Points on a hilly landscape, in no order, each with its height.
A ball rolls from a point to the lowest of its 2 nearest points, and stops where none of them is lower. Distance is the straight distance between rows; heights are no part of it.
<508>: [-14  -9  35  69  28 -12  -3  55  -8  10  21 -44 -25 -13  30 -22  30 -29
   4 -20   1]  (h 42.7)
<665>: [ 16 -14 -25 -41 -35 -16   6 -69  17  -5  -8  31  28  13 -39  23 -69 -14
   4 -11  24]  (h 68.3)
<652>: [-10  -8  14 -41  -9  -6  24 -25   2  18   8  15  -4   9  -6  22   2   5
 -12  -8  11]  (h 63.9)
<193>: [ 17   2 -41  11  24   7  -9   2 -13 -36  -7 -16   0 -26  19 -13  -2  43
  28  13  31]  (h 25.0)
<549>: [-13  35  17  11 -17  42  22  51 -23  18   7 -15 -28   9  47 -10  13  10
 -14 -18 -37]  (h 10.4)
<643>: [-28 -15  18  23  -5 -13  10  30   5  17  26 -29  -2 -21  28  16  34 -11
  -3  -3  12]  (h 24.0)
<833>: [ 30  -1 -45  56   5  37 -34  22 -13   1   2 -11  -7 -16  21 -40 -14  26
  30  20  -9]  (h 45.9)
<160>: [ 23  -3   2 -19  25 -39   2  13   8   3 -41  13  -5 -27 -21  19  26 -34
  -9 -18  -1]  (h 53.2)
<617>: [ -4  15  33  16  16  -5 -32  43   9  28   8  40 -12   4  -7 -21  11 -50
  18 -17 -28]  (h 35.0)
<438>: [-31 -11  12  -6 -18   8   5   4   3  28  40  18   1  22   9  -7 -23 -15
   8  18  13]  (h 29.3)
<481>: [ 39 -15 -10 -55  13 -21  13 -45   4 -40 -71  19  23   0 -56  27   8   3
 -10 -18  13]  (h 44.8)
<725>: [ 39   2 -23 -32  29 -23 -35 -22  22 -16 -39  34  26 -13 -57   1  -7 -23
   6   4  -1]  (h 48.9)
<260>: [  9   2  45 -31   5 -31  31   5  -5   8 -23   6 -34 -13  -4  26  52  -3
 -24 -24 -14]  (h 58.0)
<59>: [ 26   6  -5 -22  20   4 -15 -10  -4   1 -54   7  20   1 -17 -23  -3  18
   1 -17 -35]  (h 43.2)
<777>: [-20  -3  19  63  16  10 -15  57  -8  21  32 -17 -15  -2  32 -34  10 -25
  20  -5 -10]  (h 40.1)
<184>: [  6 -12 -15   8  30 -31 -33   3  24   9  12   7  13 -20  -5  26  21 -25
   9  -4  15]  (h 60.0)
<772>: [ 34 -15 -21 -57  -2  -5   1 -47   3 -43 -74  10  53   9 -43  19   0  34
   8 -26  12]  (h 42.2)
<257>: [-50 -18  55  37  -2   5  33  38 -20 -14  50 -51 -50  17  30  18  60   8
 -13  15  21]  (h 28.6)
<384>: [ -9  -2  -1 -41 -20   3  33 -27 -21 -18 -50  -9  14 -13   2  22   6  45
 -11  -4  16]  (h 42.8)
<600>: [-37  13  46 -10  -4 -27  10  11  10  19  19  13  -8  -8  -5  15   4 -49
 -12 -18   5]  (h 32.8)
<864>: [-52  -6  26  24 -20  22  12  44  -8  21  59  -8 -18  30  36   6   7 -31
   3  13  12]  (h 17.6)
<367>: [ 21  10  13 -29  17 -23  21 -11 -16  -4 -84   6  -5   7  -7  17  29  -1
 -30 -45 -29]  (h 49.9)
<73>: [ -4 -24 -13 -43 -25   0  24 -42  14  -5  24   6   8   6 -20  28 -22  18
  -2   2  30]  (h 65.6)
<746>: [ -4  33  36   6  19  19 -14  26 -13  11  -4 -10 -23  -5   7 -32  22  11
 -10 -30 -42]  (h 21.5)
<221>: [ 25  16   0 -21  17   0  -6  -6  -9  17 -62  17   9  10  -2  -6   7  -7
 -19 -37 -48]  (h 46.3)
<45>: [  8  -4   5 -26   4  -1  35 -13 -26 -10 -62  -7  -5 -12  11  14  20  30
 -12 -19  -7]  (h 45.6)
<55>: [ 10  13  13  -3  19   5 -32  14  14  18  -7  33 -11 -10 -30 -15  15 -21
   2 -18 -23]  (h 32.1)
<758>: [-17 -29   2  58   5  37  -5  53  -6  -5  55 -82 -30  20  33  -6  33  17
 -11  25   9]  (h 27.0)
<493>: [  7  -4 -36   6   3   2  17 -11 -10 -45  13 -33   1 -20  24  -4  -7  41
  19  34  47]  (h 21.2)
<774>: [  3 -22  13 -25  13 -43  31 -22   1 -10  -3  -3  -7 -11  -4  24  22  11
   1   5  27]  (h 61.9)
<362>: [ 23  -3 -43  22 -17  52 -12  23 -23  13 -19  -5  14  -7  24 -31 -24  35
  23  24 -22]  (h 47.5)
<784>: [-15  21   9 -14 -12   2  -9 -21   2  22  -7  52   9  16  -1 -12 -30 -21
  -1  -6 -25]  (h 36.2)
<573>: [ 27   7 -25 -25  -4 -10 -35 -44   8  -7 -66  44  55  19 -28   2 -30  -5
   5  -1 -28]  (h 40.5)
<802>: [  4  -1   2  71  17  16 -43  55 -13  25  10 -27 -13 -19  29 -35   0  -9
  22  -9 -20]  (h 42.3)
<405>: [-25   2   5  -4  -5 -15 -11 -26  13  17  25  45   3  14 -11   0 -38 -31
   8   9   7]  (h 32.9)
<436>: [  8  13 -10  -8 -11  24  -1 -10  -5  16 -38  30  17   9   2 -26 -25  13
   6   3 -32]  (h 39.8)
<727>: [ 36 -12 -32  -2  36 -24 -29   6   6  -6 -16  -8  20 -38   1  17  24   3
  19 -11  11]  (h 58.1)
<254>: [ -3  19  -8  55   2  22 -55   6   4  19  20   0   9 -10  10 -36 -15  11
   8  25 -42]  (h 25.3)
<597>: [-60 -25  32  56   3  21  21  49 -10 -14  55 -49 -35  33  31  11  45 -17
  -2  14  34]  (h 32.0)
<406>: [-30  -9 -12  -7 -19   7  29   5  -6  -9  47 -48   0  25  34  14 -16  20
  -8  58  24]  (h 17.4)
<696>: [ 22   1 -33 -27  -1  -3   6 -44  -3 -26 -18   7  29  -2  -4  -4 -27  36
  14  10  18]  (h 37.4)
<872>: [ 12   6  47 -36   6 -55  25 -12   3  -7 -38  18 -32  -9 -33  40  42 -32
 -34 -27 -12]  (h 56.0)
<124>: [-17  27  29  47  -2  41   8  71 -20  11  38 -29 -50  19  57 -17  17  -5
  -8 -19 -29]  (h 18.6)
<425>: [ 36 -11 -14 -48  13 -31  -4 -38  17 -24 -39  34  21  -3 -56  16 -14 -13
   7  -7  18]  (h 47.1)
<81>: [-10 -22  -4  31  10  17  -5  30   1  -8  51 -60 -10 -10  12   3  32  31
  -2  24  20]  (h 31.0)
<325>: [ 31 -10 -22  70  19  38 -48  53 -13  21   8 -25 -18 -23  18 -40 -16  28
  29   8 -15]  (h 44.4)
<697>: [-52 -18  14  18 -23   1  35  11  -4   1  59 -33 -12  25  28   7  -8 -10
  -6  30  27]  (h 10.3)
<159>: [-22  30  35 -20  -7  21   2   2  -7  15   5   6 -15   3 -10 -21   1  10
 -18 -11 -22]  (h 28.4)
<52>: [ 43  11 -44  -1   5 -14 -38 -45  16 -14 -30  41  54   2 -21 -13 -36  -1
  22  13 -20]  (h 38.6)
<279>: [-13  12  -3  33   0  23 -18  16  -2  21  26 -25  -3   0  26 -20  -3  14
 -11  15 -35]  (h 29.0)
<835>: [  1  -4 -28  30  24 -20 -36  -6  23  -6  32  -1  17 -16  -2  -2  -1  -7
  19  12  17]  (h 61.3)
<133>: [ -7   4 -19  10 -15   5  -8 -37   8 -10  24   6  21   4  -9 -25 -42  10
   6  34   7]  (h 32.2)
<147>: [-12  16 -19  34 -19  16 -24 -19  15  10  20  25  14  -8  -7 -32 -28   1
   7  25 -14]  (h 29.2)
<575>: [  0  -9  16 -50   8 -38  -1 -37  16 -14 -14  32 -12  -6 -55  32  -6 -28
 -14 -13  25]  (h 49.4)
<209>: [ 47  -7 -18 -22  48 -55 -15  -8  10 -19 -45   0  -2 -31 -13  34  35  -4
   1 -15   3]  (h 55.7)
<4>: [ 23   6 -31  -7 -10 -19   0 -53  19 -34  20   9  29  -2 -17 -16 -48  10
  21  21  32]  (h 35.1)
<593>: [-34   8  60  12  -7   6  44  35 -16  -6  34 -24 -59  14  31  12  47   7
 -19 -11   0]  (h 23.5)
<848>: [-17   0  11  57   7  48  -5  60 -12  12  52 -53 -46  27  43 -22  22   5
  -5  10 -15]  (h 23.2)
<30>: [-35  28  50  -8  -9  10  29   5  -8  -2  27   4 -42  13   4  -3  16  -3
 -23 -15  -7]  (h 30.2)
<894>: [ 13  -8 -27  40  25   7 -46   4  16 -15  55 -21  18  -4  12 -22  -7  21
  41  34  21]  (h 62.6)
<768>: [ 13 -14 -20 -45 -14  -2  21 -47 -17 -35 -66  -5  43   9 -11   7 -15  40
   0 -12  12]  (h 39.9)
<537>: [-36  31  10   7 -44  57  19  41 -18  14  30  -4 -30  27  35  -8 -13   3
 -17  20 -24]  (h 20.5)
<149>: [  7  12  11   2  35  -6 -21   9  -6   7  -9 -10 -22 -25  -7  -9  25  14
  -9 -20 -17]  (h 27.5)
<313>: [ 16 -13 -42   9 -14  26  38  19 -17   2   4 -22  -4   1  28  -9  -1  28
  -2  18   7]  (h 51.2)
<287>: [-49  14  19   4 -34  27  14  19  -8  25  42  19 -14  29  34   0 -20 -16
   1  16  -4]  (h 24.1)
<755>: [ 35   7 -38  -7 -17 -15 -20 -60  30 -27  -1  34  46  -3 -35 -20 -50   3
  24  12   6]  (h 36.9)
<484>: [  6   6 -42  19 -28  55  18  23 -14  15   8 -19  -7   9  29 -22 -22  26
  -6  33 -13]  (h 49.3)
<113>: [ 24   9 -11 -19  14 -34  -9  -2  11  -1 -67  30  13 -15 -25  23   4 -58
 -25 -23 -16]  (h 50.7)
<681>: [ -6 -14 -12  11   3   0   3   6   6   2  22 -31   7 -25  13  12  27  21
  -3  13  18]  (h 29.1)
<390>: [ 10   2 -27  17  17  -6 -19 -19  17 -42  67 -32  25   3   9 -14 -10  30
  34  34  41]  (h 63.5)
<34>: [ -2  10  38 -15   4 -35   0   3  20  20   0  22   1  -3 -33  -1  -1 -64
 -22 -19 -15]  (h 35.7)
<249>: [-16   9  25  41   8  11 -11  46  -3  29  38  16 -16  16  11 -25  11 -36
  15 -11 -21]  (h 37.6)
<239>: [ 22  -2 -15 -25 -27  12 -19 -36   6  26 -50  63  46  25 -32   1 -33 -14
   2  -8 -37]  (h 42.6)
<829>: [ 15 -19  24 -22  20 -35  26   3 -12  -2 -18 -19 -26 -21  -7  26  54  30
  -4  -6  14]  (h 60.3)
<654>: [-42  -9  48   3 -12 -24  24  13   5   8  30 -21 -12 -12   8  24  36 -16
 -16  -9  16]  (h 28.5)
<851>: [  9   8  -7 -35 -18 -12   3 -27  11   3 -67  40  22  -2 -41  28 -21 -39
 -22 -36  -7]  (h 47.8)
<558>: [ 19 -24 -20 -52 -30 -20  36 -67   8 -28  -7   9  14   1 -32  31 -38  13
   1 -15  45]  (h 67.0)
<215>: [ 11 -10 -19 -39 -24   5  14 -33   7  14 -46  40  27  16 -19  18 -26 -14
 -11 -27  -2]  (h 45.3)
<105>: [-18  -2 -32   7 -19  19  15  -3  -7 -20  37 -26   9   9  27  -2 -28  29
   9  54  32]  (h 22.0)
<679>: [-10  -9  20 -54 -31 -21  14 -43  10  12 -13  28  -8   0 -53  37 -31 -33
 -23 -30  18]  (h 51.5)

For each start below, name the point where the ball stops.
<484> => <746>
<575> => <768>
<835> => <254>
<829> => <254>
<215> => <254>
<436> => <697>
<249> => <746>
<81> => <549>

Call two points neighbours if one is among the 2 nearest of the other. Go from one point of each pair to the other, from neighbour to neighbour, staying as low as possible. Name the highest point that can't be avoided.
<593>, <746> => <30>
<697>, <493> => <105>
<697>, <549> => <287>
